Points on a hilly landscape, in no order, each with its height.
From any point a climber steps to the highest of the 2 points nearest to it. It stops when none of these is higher. Distance is the straight distance between rows; heights are no part of it.
Z_123: [167  82  43 140 157 182 102  58 127 118 163 153 134 159 189 147 106 118
 113 155 159 178 151 121 177 147 144 165 146 143 101  99 110 140]  height 3.63
Z_625: [122 120 176 140 180 122 163 126 132 121 151  46 159 124 126  89  82 178
 123 126 160  63 141 106 109 118  88 104 140 167 130  99 152 120]  height 3.27
Z_161: [ 98 146 197 108 152  79 144 153  92 114  99  95  88  77 126 132  62 130
 143 110 119 132 138 156  86  87 136  72 131 107 163 137 124 163]  height 2.88
Z_661: [121 134  71 152  96 196 104  84 103 114 163 150 130 152 144 160 145 131
 127 163 145 136  88  94 142 143 140 177  92 123 116 147 114 144]  height 7.10
Z_979: [ 92 159 148 106  87  87 127 156 148 116  92 111 116 116 124 139 121 112
  99 129 155  89 137 138 119 108 134 116 134  95 151 187 137 138]  height 3.42
Z_488: [115 107  61 147 138 126 113 147 144 165 145 169 132 129 160 148 144 142
 138 124 138 118 142 128 152 146 169 126 104 110 123 150 115 155]  height 4.50
Z_453: [ 80 176 129 139 113 179  89 135 132 139 148 123  95 163 102 142 117 156
 136 135 128 147 142 166 111  99  85 179 133  94 126  95 128 152]  height 5.89
Z_247: [120 118  77 129 150 108  65 146 116 136 190 176 131 156 128 123 165 105
 166 136  91 171 168 203 144 192 122 130 128 124 107 145  96 133]  height 6.71
Z_567: [133 135 156  80 100  85 110  96 132 113 138  96 103 118 110 191 145  95
 125 156  90 165  84  91  90 137 121 118 108 129 145 142  79 113]  height 4.17
Z_59: [ 95 136  88 116  96 146 100  70 154 140 159 158 118 192 137 143 136 133
 142 134 161 161 158 161 188 163 108 208 147  76 118  98 157 151]  height 5.14
Z_110: [129 142 103 164 131  91 118  81 159 118 125 132 133 144 137 120 149 108
 102 154 129 136 186 178 165 135 146  95 146 111 148 136 137 164]  height 5.93
Z_213: [142 190 112 139 108 104 127 153 114 135 111 122  98 167 115  97 131 101
 111 104 129 135 167 211 179 144 129 140 176 106 154 141 188 145]  height 3.88
Z_53: [139 165  74 127 162 130 128 117 130 141 126 113 127 213 121 100  93 164
 109 126 165 135 170 142 153 147  98 145 158  92 148  94 142 159]  height 3.64
Z_483: [171 131  67 126 185 161 149  89 142 110 111 161  96 187 129 152 119 115
 111 177 112 151 143 153 122 124 141 143 136  81 124 153 158 165]  height 4.39
Z_124: [169 171 124 123 149  92 140 100 132 119  98 126 131 202 103  64 116 165
  87 183 141 149 161 165 134 148  99 101 167 104 120 102 133 155]  height 3.20
Z_644: [102 147 109 178 167 134 140 141 127 127 103 125 134 196 137  56  97 224
 158 114 169  56 156 155 156  88 100 164 130  94 104  52 192 125]  height 6.51
Z_83: [108 175 206 141 143  33 207 193  86 149  95  86  90 117  91 111 121 108
 106 109 144 147 107 204 131  88 109 155 130 166 176  99 161 148]  height 6.13
Z_380: [123 151 117 110 134 129 102 114 150 127 170 106 106 157 134 165 116 125
 142 172 201 118 190 108 143 149 164 148 125 119 105 157 111 156]  height 1.71
Z_757: [104 127  98 180 168 133 187 158 145 120 108 113 153 175 126  94 117 209
 117 117 169  62 142 142 156  95 108 126  77 111 134 108 178 146]  height 8.53
Z_293: [131 137 246  86  80  46 148 143 126 123  76  86 113 116  95 107 171 152
 143 131 127 181  92 178 116 180 140  90  94 114 150 103 138 115]  height 0.30
Z_612: [142 188 130 125  89  50 182 120 103 126  73 150 101 138  90  91 151 109
 117 128 161 123 152 209 147 146 111 152 171 132 136 114 199 123]  height 4.46
Z_738: [173  79  99 138 114 140 140 120 166 149 114 172 164 147 150 149 134 141
 109 166  90 176 105 154 149 154 117 111 117 118  77 122 100 136]  height 7.85
Z_634: [104 142 191 137 147 109 118 143 127 105 139 109  99  98 131 151  83 162
 137 151 133 107 149 100  66 110 125  77 131  84 167 126 111 191]  height 2.40
Z_204: [162 169 125 115 141  65 114 148  73 149 105 106 113 110 109 111 109  82
 103  89 134 116 108 116 116 145 134 111 151 161 143 154 106 117]  height 2.34
Z_708: [117 120 180 118 138  46 151 147 144 150  73  52 137 143 162 110 113 172
 123 125 173 148 121 148 118 128 148  68  86 112 150 102 123 152]  height 2.81
Z_679: [183 116  38 145 182 162 172  85 102 116 126 174 115 205 141 150 136 147
 152 140 110 171 149 157 170 158 148 164 129  85 116 105 177 154]  height 4.03
Z_202: [142  84 127 106 119 140 128 147 143 150 102 112 132 102 176 113 116  88
 122 103 103 139  92 119 131  98 131 130  94 159  84 132 103 116]  height 5.61
Z_327: [120 137 125 148 146 174 141 120 158  79 135 152 133 102 106 168 108 116
 140 227 125 107 156 165 126  98 134 141 141  86  85 162 163 112]  height 3.99
Z_838: [ 71 120 250  85  98  50 162 153 154 124  75  54 112 106 127  91 141 174
 136 111 137 162  91 152 101 138 133  78 104  86 210  90 140 120]  height 0.65
Z_632: [200  94 142 109 128 112 152 126 148 117  76 144 137 137 157 140 130 132
 134 144  90 188 109 200 112 124 118  97 123 121  83 122 127 149]  height 7.19
Z_171: [186  91 166  58 145  96  94 153 132 125 140 132 104 108 152 193 134 111
 158 101 133 186 116 122  90 182 158 114 126 113 114 132 137  99]  height 1.44
Z_168: [124 139 107 157 166 105 132 115 133 134  77 123 158 181 133  29 121 179
 159  62 126  85 147 147 147  71 120 152 140 137  81  69 143 122]  height 5.56
Z_395: [171 167 126 129  83 193 109 119 114  96 154 133 116 131  81 144 162  82
 131 141 128 150 122 158 139 154 134 184 127 139 117 160 144 136]  height 6.28
Z_178: [135 101 122 191 127 120  79 102 116 135 135 156 153 128 174 134 162 139
 107  88 132 108  85  47 180 103 154 135 113 145 120 154 134 129]  height 7.95
Z_465: [ 95 124 159 101 170 138 143 111 134 118 113 106 112 116 142 123  66 158
 110 135 162  93 128 113  78 114 116 127 130 117 140 127 110 155]  height 2.09
Z_366: [147 143  89 170 146  95 132  66 122 129 108 133 159 153 151  80 158 108
 137  93  98 120 182 143 163 120 148  79 150 145 120 119 148 127]  height 5.34
Z_365: [103  79  96 155 148 168 112 123 130 153 155 128 113  99 188 129  82 124
 145 156 170  87 139  64 164 110 142 149 122 168  96 119 102 128]  height 4.94
Z_889: [151 142  77 192 117  52 156 115 152 136  92 123 181 172 174  79 171 151
 126 127  84 117 154 159 147 125 156  69 136 135 118  91 138 151]  height 4.93
Z_576: [142  97 189  86  93 145 128 156 134 124 136 121 135  70 130  97 153 104
 161 110 134 114 122 127 120 167 177 134 182 129  88 191 153 110]  height 3.55
Z_687: [145 127 104 168 134 163 117  70 104 146 100 145 156 118 133 101 110 139
 158  93 123  97 119 103 126 124 104 143 147 150 116  84 147 115]  height 4.04
Z_194: [130 109 126 137 112 113 131 132 100 150 133 152 146  89 143 146 118 151
 128 110  79  92  64  92  73 171  87 109 132 131 127 105 141 119]  height 5.69
Z_791: [138 104 139 117 134 200 119 150 122 138 173  90 128 147 176 140 126 127
 112 168 158 137  84  66 112 117 125 166  67 165 103 128 102 143]  height 5.23
Z_341: [127 133 102 117 143 215 148 131 136 156  94 129 136 158 116  95  72 166
 154  77 169 118 141 141 151 112  96 200 123 107 116  97 158 132]  height 3.62
Z_855: [ 86 162 239 111 113  96 149 138 122  85 138  81  78 115  72 136 111 137
 123 137 136 161 124 122  87  69  96 123 104 140 182 133  63 142]  height 3.17
Z_619: [119 143 113  87 131 109 109 177 150 150 120 148  93 127 138 128 121 140
 128 131 161 113 178 156 124 179 169  99 112  98 128 154 110 145]  height 4.13
Z_13: [138 174 130  81 106 147 107 158 134 126 160 126  80 129  99 164 125  99
 166 138 153 109 159 101 100 138 155 152 137 126 105 155 107 127]  height 1.89
Z_727: [112 126 201  78  96  85 148 131 142 109 102 100 122  70 105 104 136 118
  99 105 134  92 104 114  95 121 151 122 140 120 188 159 126 117]  height 2.86
Z_57: [132  93 151 116 115 143 106 139 141 116 169 160 138  79 132 153 161 109
 156 140  86 126 107 128 103 147 134 132 120 143  84 149 108 102]  height 7.93
Z_290: [130 109  80 194 129 197 104  95 121 126 116 159 156 129 145 109  72 187
 159 169 191 101 118 151 155  73 132 176 171  93 129  92 144 153]  height 5.90
Z_982: [115 135  94 120 138 110 176 114  84 140  88 145 112 111 121 119 111  84
 142  44 120  83 115 116 136  88 121 163 117 162 159 135 154  93]  height 5.42
Z_562: [161 121  82 168 131  93 141 137 137 156 138 137 185 149 149 122 162 130
 142 109 136 150 155 108 199 152 162  94 161 115  84 156 158  99]  height 4.23
Z_992: [ 89 112 143 165 136 100 121 138 147 156 166  86 138 100 148 189 154 145
 128 184  90  79 123  84 128 122 141  98 109 139 115 144 125 120]  height 1.46
Z_301: [121 156 231 108 112 100 120  93 129 121 122  83  90 118  74 159 175 135
 119 151  92 167  87 124 111 105 121 144 113 129 159 133 100 141]  height 3.73
Z_570: [ 81 123 204  97 111  56 180 155 166 113  63  84 132  99 120 100 156 156
  90  87 154 119  84 167  93  85 129 103 106 123 243  91 161  91]  height 1.35
Z_678: [113 145  89 164 143 195 141  76 148 118  93 171 128 139 110 109  91 141
 115 183 129 137 174 185 158  95 106 132 135  83 114  80 147 145]  height 4.49
Z_295: [115 125 105 185 131 184  66 125  94 150 173 146 139 100 140 160 135 126
 186 162  91 102 101 130 114 120 128 158 141 113 115 122 149 125]  height 5.21
Z_298: [111  92 109  87 133 181 199 127 133 128 149 132 131  96 100  93 120 178
 144 165 114  89 109  96 113 195 148 142 151  92 122 138 164 110]  height 2.91
Z_51: [128 153  94 128 138  88  85 142  99 183 133 124  91 152 153 113 140 105
 128  41  87 147 121 133 156 104  99 140 145 156 148 107 134 136]  height 7.40
Z_850: [129  74 112 151 139 128 102 131 128 155 172 152 154 129 144 151 156 122
 154 185  88 158  94 115 157 166 116 130 106 138  57 137  94 100]  height 8.31
Z_156: [145  95 171 171 133 131  90 109  96 127 134 106 150  78 160  91 130 116
 142 168 124 109  96 110 134 135 143  91 124 152 104 144 124 161]  height 7.71
Z_814: [133 142  42 184 109 129  89 131 106 113 139 143 146 136 151 107  96 112
 112  65 142 123 126 132 158 118 102 123 168 136 156 124 118 164]  height 3.70
Z_412: [106 182  50 148 137 202 129  87 111 116 120 153 142 178 128  51  79 150
 102 188 164 153 150 205 162  81  90 147 159  56 156  52 151 146]  height 4.87
Z_459: [ 99 153 106 108 108 176 152 113  99 126 153 106 133  91  92 111  90 146
 104 128 145  75 126  79  78 180  96 121 114 138 174 122 119 122]  height 2.41
Z_967: [129 112 188  90 111  82 130 142 154 146  96  86 118 121 148 160 129 140
 136 103 134 186 136 163 124 157 139  72  97 115 123 109 106 148]  height 2.42
Z_383: [ 95 143  87 140 160 141 123 148 137 174 133 119 128 187 133 156  83 188
 125 139 185 113 151 117 127 136 110 175 140  90 115 111 133 162]  height 4.00
Z_175: [130 135 134 163 134 181  74 167  91 130 176 109 100 108 140 134 118  94
 171 183 111 107 103 111  88 115 128 136 129 135  75 140 106 136]  height 5.13
Z_314: [108 118 127 137 199 187 140 127 104 172 136  98 143 168 167 116 108 169
  96 171 141 123  96  87 120 130 118 161  85 150 104 120 123 150]  height 4.83
Z_121: [151 121  89 113  99 189 136 116 158  60 174 177 133 133  93 186 170  89
 157 145 150 161 163  96 152 146 163 164  97 117  82 156 107  90]  height 5.50
Z_181: [132 131 156 164 153 148 124 102 136 142 110  85 156 122 135 100 103 166
 149 113 129  89 159 143 139 108 115 123 142 155 102  85 170 122]  height 3.74
Z_91: [122  93 125 187 123 122 117 160  94 167 157 162 167 103 143 164 134 166
 182 148  74 100  93 124 105 164 107 113 163 114  96 115 157 112]  height 5.43
Z_863: [166  92  94 157 172 198 130 117 129  65 184 173 142 135 108 193 170 127
 146 194 144 159 150  98 168 137 180 163 112 113  98 161 131 106]  height 5.17
Z_970: [ 79 158  60 151 118 134 135 103 156  93 135 129 119 151 133  77 138  87
  93 118 137 131 187 152 214 113 139 121 136 107 178 157 109 167]  height 6.59
Z_58: [154 118 224  46 124  92 114 156 147 140 100 105  85 100 137 170 143 124
 153  67 146 184 123 111 102 141 154 132 119 120 145 100 117 110]  height 1.90
Z_436: [137 110 122 164 124 114  92 135 155 110 154 115 160 132 171 160 114 147
  99 124 170  91 100  44 137  88 132 126  99 149 131 146 101 130]  height 8.72
Z_220: [140 113 127 140 124 150 145 155 186  93 129 132 131 116 132 187 139  89
 140 183  86 149 151 162 121  99 142 103 125 102  92 177 128 127]  height 4.30
Z_150: [129  88 145 199 146 154 112 157 110 143 119 132 132  97 175 114 129 161
 127 199 163  91 116 137 157 100 167 110 137 149 111 148 129 177]  height 7.01
Z_674: [124 132 145 118 119 115 157  65 142 127 121  93 169 113  95 152 124 137
  76 127 137 114 122  68 116 147  90 108  97 161 155 103 117  95]  height 5.35
Z_937: [ 98 151 155 126 132 105 147 104 130 143  69 136 125 159  85  35 111 144
 130 106 131  95 164 183 162  86  85 145 140 124  96  71 138 100]  height 5.03
Z_164: [121 118 207  99 126  95 187 167  64 129 116 100 123  55 137 110 118 107
 118  59  70 135  94 127  57  79 138  88 179 154 185 122 181 110]  height 4.81
Z_733: [110 132 182 100 109 145 146 180 136  89 128 102 108  90 107 156 110 143
 104 156 103 129  94 118  37 110 130  76 117  94 193 133  88 158]  height 2.30
Z_265: [ 88  68 121  59 133 145 164 114 172 120 196 171 118  88 123 135 158 138
 151 173  99  98 137  69  83 169 164 146 119 104 126 145 109  73]  height 2.44
Z_829: [131 153  51 188 137 179  96 105 123 101 113 134 161 163 114  65  83 157
 128 141 172 129 124 182 168  64 103 140 163  86 165  93 138 160]  height 5.36
Z_226: [121 111  75 126 129 110  48 120 116 100 205 181 117 151 133 150 175  78
 153 157  78 158 142 138 118 137 142 141 125 139  88 144  87 107]  height 6.99
Z_494: [151 127 202 101 101 146 118 127 118 117 126  94 120  79  96 122 161 106
  90 107 127 145  93  92 108 121 126 142  96 187 184 102  91 104]  height 6.92
Z_237: [134 159  86 109 116 118 136 129 123 144  93 165 116 163  75 106 109 132
 124  74 152 145 150 143 168 108 103 177 182 120 148 130 121 124]  height 4.45
Z_800: [140  88 170  99 110 172 121 114 146 128 144  94 128 117 155 126 149 127
  98 127 114 132  54  54  97 119 121 149  58 147 163 112 106 106]  height 5.86
Z_945: [102 160 119 161 177 141 134 138 162 116 126 111 159 182  92  98 122 185
  60 144 150 105 161 147 155 102  78 117  83 111 147 114 149 131]  height 6.31
Z_793: [133  97  80 163 146 122 130  95 106 159 140 128 147 101 162 128  79 141
 153 174 186  96 151 119 166 165 144 105 143 166  90 119 117 135]  height 4.72
Z_438: [110 124  97 146 162 188 181  91 176  98 129 169 135 133 120 156 112 146
 101 212 133 138 181 132 144 121 137 115 114  88 106 118 132 124]  height 4.22
Z_833: [149 134 118 101 109 133 155 169 180 140  73 148 137 148 102 123 141 128
  92 107 123 158 139 153 144 140 129 111 117  97 132 141 127 114]  height 5.45
Z_5: [175 117  73 128 140 182 132  57 109 138 118 148 129 167 169 140 107 138
 140 110 155 164 143 133 144 154 139 176 127 127 107 106 155 174]  height 3.79
Z_854: [128 115 123  92 172  96 163 142 132 151  74 142 113 142 125 130 137 124
 109  47  92 126 106  92 129  79 103 137  97 156 156 125 124  74]  height 6.16
Z_821: [177  97 162 127  82 136 106 169 127 125 134 122 160 102 148 133 133  98
 120  98  77 140  30  68 126 149 118 110 111 119 116 129 155  83]  height 5.18
Z_988: [141 123 120 120 142  86  93 106 137 145 158 101 114 132 164 184 111 130
 133 131 179 155 164 135 119 195 146  98 112 133 120 127 125 172]  height 1.52
Z_764: [ 88 108 119 156 158 164 101 153 105 203 148 155 117 177 156 160 104 210
 131 185 176 133 160 121 156 160 146 162 140 118 119  90 129 152]  height 4.27
Z_965: [114 167 169 127 117 145 145 148 125  92 138 141  88  87  95 148 129 106
 116 195  80 124 112 162  58 118 120 111 128 125 138 154  96 144]  height 1.48
Z_69: [ 95 137  75 153 124 117  74 115 108 145 136 117 119 168 137  84 158  95
 125  75  89 138  87 113 172  77 108 164 134 143 135 131  84 130]  height 8.28
Z_75: [175  99 142 138 133  77  82 112 108 118 148 148 129 115 160 177 130 126
 149 101 125 154 139 182  98 190 137  87 119 134 129 119 149 181]  height 1.37
Z_707: [149 100  80 143 116 114 103 107 112 139 136 175 154 109 148  92 169  69
 164  94 118 160 157 194 186 138 165 127 156 147  81 167 142 110]  height 3.30
Z_734: [189 110 134  65 174 104 140 167 113 143  71 138 120 122 125 101  89 114
  92  54 132 141  79  74 107 101 105 113 137 139 125 105 113  74]  height 7.34
Z_359: [122  94 110 141 156 160 147 157 119 144 158  82 175 124 132 115  80 172
  93 118 147  80 114  90 123 131  86  96  91 168 138 106 120 116]  height 2.87
Z_533: [103 149 194 137 153  98 118 103 132 136 115  78 132 103  98 128 135 126
 126 144 108 150 149 115 130 128 125  66 123 138 114 131  94 133]  height 7.48
Z_565: [122 138 195 148 123  72  94  90  93 132 112  92 167 101 149  97 151 118
 135 113 117 127 110 134 132 112 150  68 140 146 104 144 122 149]  height 8.62
Z_834: [129 120 180 134 108 128 127 143  75 125 136 127 134  71 109 102 116 128
 124  63  78  99  90 106  78 111 107 105 161 154 152 118 154 121]  height 6.18
Z_898: [144 121 147 127 136 107 134  48 164 124  90 144 157 127 120 146 147 159
 115 156 119 127 117 117 114 146 135 111 112 121 127 119 122 122]  height 4.89
Z_711: [128 165  85 116 146 172 173 109 125 111  77 146 103 146  80  83  91 132
 137  78 176 116 177 155 162  97 113 186 146  97 149  95 178 120]  height 4.02
Z_35: [101 145 142 139 155 155 117  93 114 120 102 151 109 112 121 114  97 148
 149 154 114  87 123 156  87 117 106 122 141  82 124 121 159 144]  height 1.83
Z_499: [158 123  83 175 135  65 169 137 124 158 100 122 177 179 153 123 145 197
 134 151 124  99 145 112 167 147 160  90 136 133  94 110 149 111]  height 4.60
Z_506: [ 78 137 115 153 127 128 138 121 149 176 161 116 133 161 126 180 172 165
 121 195 115 109 135 118 140 172 121 123  83 124 129 122 137 138]  height 1.57
Z_543: [126 105 175 175 142 114 103 152 127 129 181  86 156  99 167 162 130 116
 131 169 113 101  90  18 147 115 132 101 141 149 100 143 128  90]  height 1.36
Z_568: [134 138 149 116  81 137 116 164 168  66 136  99 136 132 125 139 123 109
 120 129 163 104 121  63  83  43 143 109 116 135 147 163  67 112]  height 6.91
Z_267: [147 143 138 126 118 139 128 111 112  93 126 100 145 127  85 133 108 122
  57 108 130 123  89 102 114  95  74 124  93 191 175 118  88 102]  height 5.95
Z_948: [168 107 156 117 105 120 149  60 102 123 110 144 164  96 120 101 128 125
 142  90  85 106 124 102 116 157 108 114 139 167 106  71 158  94]  height 4.24
Z_137: [101 132  56 139  99 119 128 106 161 133 138 157 133 172 154  78 170  96
 115  89  93 160 151 157 204 151 119 128 152 122 178 130 106 168]  height 7.09
Z_532: [ 99 126  98 136 107 139 109 108 181 151 133 159 115 142 155 156 124 131
 132 112 158 123 178 148 157 161 129 161 111 109 119 112 147 163]  height 4.79
Z_221: [120 150  92 156 184  97 131 162 169 134 139  98 142 200 113 132 121 168
  74  84 123 139 149 135 140 106  86  85 132 120 168 109 113 139]  height 5.00
Z_215: [140  80 118  87 106 140 191  82 131 105 108 175 124 112  89 127 141 116
 169 126  93 127 121 174 128 164 118 174 119 136  97 130 156  97]  height 4.68
Z_281: [146 126  69 134 181 188 150  85 116  71 168 162 119 161 113 154 146 108
 148 193 143 163 151 158 144 152 168 181 102  83 102 170 157 134]  height 4.82
Z_394: [136 145 212 104 104 113  69 120  92 150 118 146 105  90 120 121 159  98
 175  72 109 150 140 141 128 119 154 151 168 160 103 138 127 130]  height 3.00
Z_603: [123  57 111  59 117 148 187 112 156 123 178 145 131  82 130 126 138 119
 141 123  83 103  99  75 118 199 153 147 112 122 144 133 157 104]  height 2.65
Z_718: [157  98 146 137 126 106 136 152 124 159 133 128 176  92 146 119 139 129
 160 127 140 109 135 101 145 159 174 105 175 130  64 178 159  81]  height 3.87
Z_610: [101 114  78 180 118 104  93 112 135 160 132 141 157 182 170  63 176 145
 133  74  92 146 125 137 200 101 122 147 139 130 121 124 133 155]  height 7.64
Z_262: [ 73 128 191  96 116  98 186 128 163 107  94 112 124  96 106  67 157 151
  89 100 134  76 112 134 116 101 133 114 103 129 202 146 180 103]  height 2.20
Z_154: [103 199 179 120 126  42 194 146  94 130  70 116  90 117  86 117 115 118
  94 123 149 103 152 181 120 124 111 133 139 149 182  98 201 134]  height 5.16
Z_771: [128 149 174 123 107 145  80 146 123 139 132 144 122  93 106  89 152 126
 160 102 139 103 118 121 125 111 143 163 172 115 105 163 128 113]  height 3.25
Z_94: [103 127 177 137 125 179 149 116 140  99 142 114 112  86 108 100 111 120
 121 205 117  97 133 150  87 128 100 106 133 110 123 123 125 165]  height 1.63
Z_60: [145 146 123 125  43 190 121 131 124  78 167 148 132 138 106 164 160 109
 145 147 124 125  93  72 108 135 141 167 113 142 119 164 121 123]  height 6.70
Z_195: [ 78 179 161 151 134 161  72 170 106 141 172  83  96 161 104 121 114 133
 169 166 129 123 117 134  92  89 107 159 127 109 110 142  96 158]  height 5.44
Z_729: [150 151  86 111 151 145 153 158  94 136  81 114 113 117 113  84 123  86
 110 111 134  99 125 131 138 122 149 123 119 150 135 181 107 110]  height 2.05
Z_840: [ 96 151 130  96 155 108 148 150 122 130 133  98 126 134  91 130 114 154
 107 108 132  55 116  80  86 138 120 105 110 133 195 149 131 106]  height 2.07
Z_907: [156 136 180 100  99 107 133 172 154  81  94  97 121  91 144 172 123  85
 125 101 152 177 125 103  81  45 145  95 143 138 146 152  94 108]  height 5.57
Z_522: [ 87 154  90 129 143  65 110 149 178 141 127  79 129 161 136 161 129 134
 108 114 131 130 149 132 133 119 122  81 109 123 168 148  96 129]  height 4.33
Z_144: [155 171  72 160 127 145 114 160 128 116 123 130 115 163 137 103 138 127
 107  58 140 128 152 144 172 136 139 134 160 107 168 148 171 174]  height 3.33
Z_881: [102 138 128 147 114 166  89 127 150  82 155 132 114 139 142 141 109 136
 134  95 170 105 133  78 114  55 119 151 127 150 140 144  85 139]  height 7.82
Z_743: [167 148 182 125 134 102 114  95  80 114 111 161 115  74  90 152 168  85
 128 108 101 148 123 152 122 123 146 140 159 178 135 133 144 110]  height 2.82
Z_126: [169 100 131  76 119 121 144 159 103 123  74 146 117  81 151 138 117  83
  99  91  98 139  81 107  91 116 145 108 128 141 144 136 118  82]  height 6.26
Z_858: [152 128 112  87  80 145 130 151 187  73 161 157 117 145  89 173 147  74
 155 153 141 166 178 172 135 150 140 161 129 127  92 179 101 114]  height 5.92
Z_292: [117 183 191 149 117  81 162 156  96 150  91  81 101 119  74 155 149  83
 114 118  98 165 100 194 138 117  98 145 136 179 151 116 140 147]  height 7.18
Z_874: [133 127  97 138 120 172 122 143  96 109 162 117 143 102 143 132  73 108
  85 110 148  76 102  46 113 160 105 107  86 159 154 121 145 113]  height 2.64
Z_557: [112 160 110 120 142 132  82 138 124 154 131 121  94 172 117 170 124 122
 138  71  86 146 132 144 114 111  84 170 142 118 138 107 140 161]  height 6.53
Z_454: [125 103 114 198 157 185 123 133 126 122 120 140 158 149 169 120  72 174
 110 170 189 101 119 129 132  87 130 139 146 134 112 125 115 171]  height 6.39
Z_384: [157 121 139 118 104  98 114 159 173  85 122 119 109 113 158 216 142  70
 132 149 100 179 140 132  80  77 156  88 124 130 125 147  82 125]  height 4.69
Z_939: [123 109  54 130 138 145  73 116 131 134 204 158  96 184 170 155 160  78
 119 152  88 184 119  75 164 128 143 150 109 120 116 125  84 122]  height 6.58
Z_541: [167 146 157 145  88 160  84 147  96 105 126 111 129 114 102 136 141  89
 116 109 105 141  72 130 130 131 110 151 126 154 110 157 119 137]  height 5.91
Z_198: [131 127 116  96  90 130 188 119  99 134  89 172 112  86  97 135 143  99
 149  76 105 106 103 118 138 139 132 178 148 131 136 154 158  96]  height 5.01
Z_212: [176 134 141  72 142 107 140 151 164 117  82 176 107 141 103 135 132 121
  90 159 115 192 138 195 105 136 131  95 130  85 123 128  97 132]  height 6.29
Z_447: [110 169 133 139 122  59 162 142 119 116  94  90 118 143 118 118 102 109
 105 115 146  71 141 173 121  95 111 110 131 138 168 168 188 150]  height 4.14
Z_796: [116 142 135  84 111 161 155 183 108 154 120 118  99  90 108  97 115  98
 144 150 101  97  97 155  98 143 124 133 131 143 120 176 110 112]  height 1.82
Z_588: [125 126 113 102 115 113  81 148 149  93 176 156 113 139  89 137 154  84
 160 173 131 180 193 236 139 161 128 163 142 132  98 160 105 133]  height 6.35
Z_98: [101 140 119 158 128 159  71 113 165 141 184 134 115 175 125 169 148 142
 153 175 134 172 148 173 157 135  98 170 165  83 116  91 127 157]  height 5.49
Z_749: [129 121 137 101 126 204 175 144 138 143  87 135 124 121 105  83 117 168
 149 113 153  94 139 109 125 162 113 173 140 101 103 120 174 121]  height 3.26
Z_177: [149  84  34 154 143 180  90  91 130 100 199 179 122 135 163 113 131  84
 146 163 141 171 188 171 177 147 150 145 140 153 108 143  99 144]  height 3.53
Z_983: [142 134 201 107 135  88 173 152  80 142  84 104 106  87 131 107 125 104
 140  80 109 139 115 163  95 105 154 101 134 152 137 129 156 140]  height 3.61
Z_870: [121 129  53 155 128 172 108 119  92 136 138 152 150 118 127 120  77 115
 122  58 150 118 132  90 147 126  93 139 124 146 119  94 123 119]  height 3.86
Z_188: [132 153 167 113 150  69 162 112 109 165  90  88 115 117  79 125 142  96
 107 135 106 151 119 153 136 114 116 103 116 184 145 105 108 106]  height 6.48
Z_818: [124 100  52 189 124 156 102  90 106 115 155 159 149 159 172 143 136 119
 111 107 141 154 105  60 197 116 134 153 111 115 119 129 106 140]  height 7.47
Z_127: [135 155  80  98 117 177 148 154 154 134 102 174 118 151  88 125  96 136
 110 113 164 150 165 121 133 132 119 151 143  91 128 150 110 115]  height 4.84
Z_393: [ 89 147 130 103 122 112 147 139 156 137 147  97 140 148 114 173 142 169
 102 164 129  99 117  66  96 151 113 127  92  90 164 145 109 112]  height 1.76
Z_392: [167 136 171 157  91 121 107 166  92 117 112  91 172 114 115 115 135  87
  85  88 101 154  45 117 124 121  98  86 118 156 121 129 124 104]  height 5.55
Z_402: [181 108 128  90 109  87 164  62  96 123  83 210 136 120 111 129 141 115
 133 118  96 138 111 142 110 174 123 141 128 164 112 101 135  96]  height 4.44
Z_886: [101 140 146 111 138  34 105 159 142 164 108  50 147 141 151 131 140 134
 113  62 153 151 146 126 126 109 155  57 118 128 168 137 113 125]  height 3.56
Z_524: [144 151 142  91 143  55  93 154 106 151 117  98 100 106 156 154 129  82
 121  85 132 170 116 106 108 115 164  74 118 141 148 146  82 125]  height 2.74
Z_658: [101  69 103 116 140 165 146 126 154 139 140 142 121 118 176 126 119 116
 131 114 117 109 111  50 129  92 118 149  79 141  98 135 101 104]  height 5.22
Z_630: [189  80 172 126 138 103  63 169 120 119 165 146 152 120 151 195 147 133
 159 129 116 197 114 149 103 179 148 100 114 130  94 147 140 143]  height 1.24
Z_287: [123  95 119  69 122  85 159 115 148 168 123 129 126 110 143 108 127 135
 136 177 176  95 156 144 132 204 152 103 104 132  97 151 111 131]  height 4.11
Z_519: [105 164 122  99  95 175 124 150 124 122 173 119 110 140 112 135 122 118
 137 139 146 108 131  33  83 120 130 146 116 151 107 128  63  83]  height 2.06
Z_172: [105  91 154  97  98 161 137 169 155 141 146 144 131  72 120 109 161 135
 147 111  51 102  89  94  99 142 121 124 148 112 121 143 136  96]  height 7.45
Z_650: [156 126 144 130 138 106 127 100 101 118 114 182 139 110 104 122 167  85
 162  93  96 144 168 191 139 141 154 133 170 138 108 150 182  82]  height 3.09
Z_691: [138 103  31 156 143 144  76  78 121 134 172 159 134 129 157  88 143  67
 179 107 127 161 178 167 202 141 154 142 178 135 121 115 123 116]  height 3.43
Z_308: [120  87 134 147 162 178 152 149  87 186 158 123 131 145 159 143 117 198
 111 224 135 112 124 107 125 167 153 146 114 168 109  87 135 137]  height 4.51
Z_80: [113 180 192 110  80 100 123 177 128  84 137  99  86  97  99 179 131 107
 118 138 119 153 122 103  58  87 121  88 112 146 181 111  67 146]  height 2.70
Z_323: [158 110 158  95 107  41 115  74 138 104 116 141 161 120 130 181 146 129
 132 137 106 165  97 142 100 153 120  90 138 120 126 148 110 123]  height 4.54
Z_598: [ 81 107 159 129  72 126 135 185 146 140 114 160 142  73 119 127 142 134
 131  53  77  88 105 113  89  99 105 116 134 134 159 137 129 118]  height 6.83
Z_961: [110  92 118 128 139 115 151  86 116 159 124 133 153 118 129  93 120 181
 166 218 173  66 168 143 156 202 160 120 136 137  89 128 144 114]  height 4.43
Z_487: [ 99 102 126  82 109 181 150 139 146 123 217 144 125 122 141 154 147 132
 129 181 135 117 137  29  71 165 140 135 106 130 101 123  85  79]  height 2.24

Where does a climber stop that starts at each point below?
Z_380: Z_850
Z_394: Z_69
Z_94: Z_850
Z_691: Z_226
Z_733: Z_494
Z_630: Z_757
Z_992: Z_687

Write out the way that a climber takes from each point below.
Z_965: Z_733 Z_80 Z_855 Z_301 Z_567 Z_323 Z_898 Z_674 Z_267 Z_494
Z_707: Z_691 Z_177 Z_123 Z_5 Z_679 Z_483 Z_281 Z_863 Z_121 Z_858 Z_588 Z_247 Z_226
Z_75: Z_988 Z_380 Z_13 Z_519 Z_487 Z_265 Z_603 Z_298 Z_749 Z_341 Z_711 Z_237 Z_127 Z_833 Z_212 Z_632 Z_738 Z_850
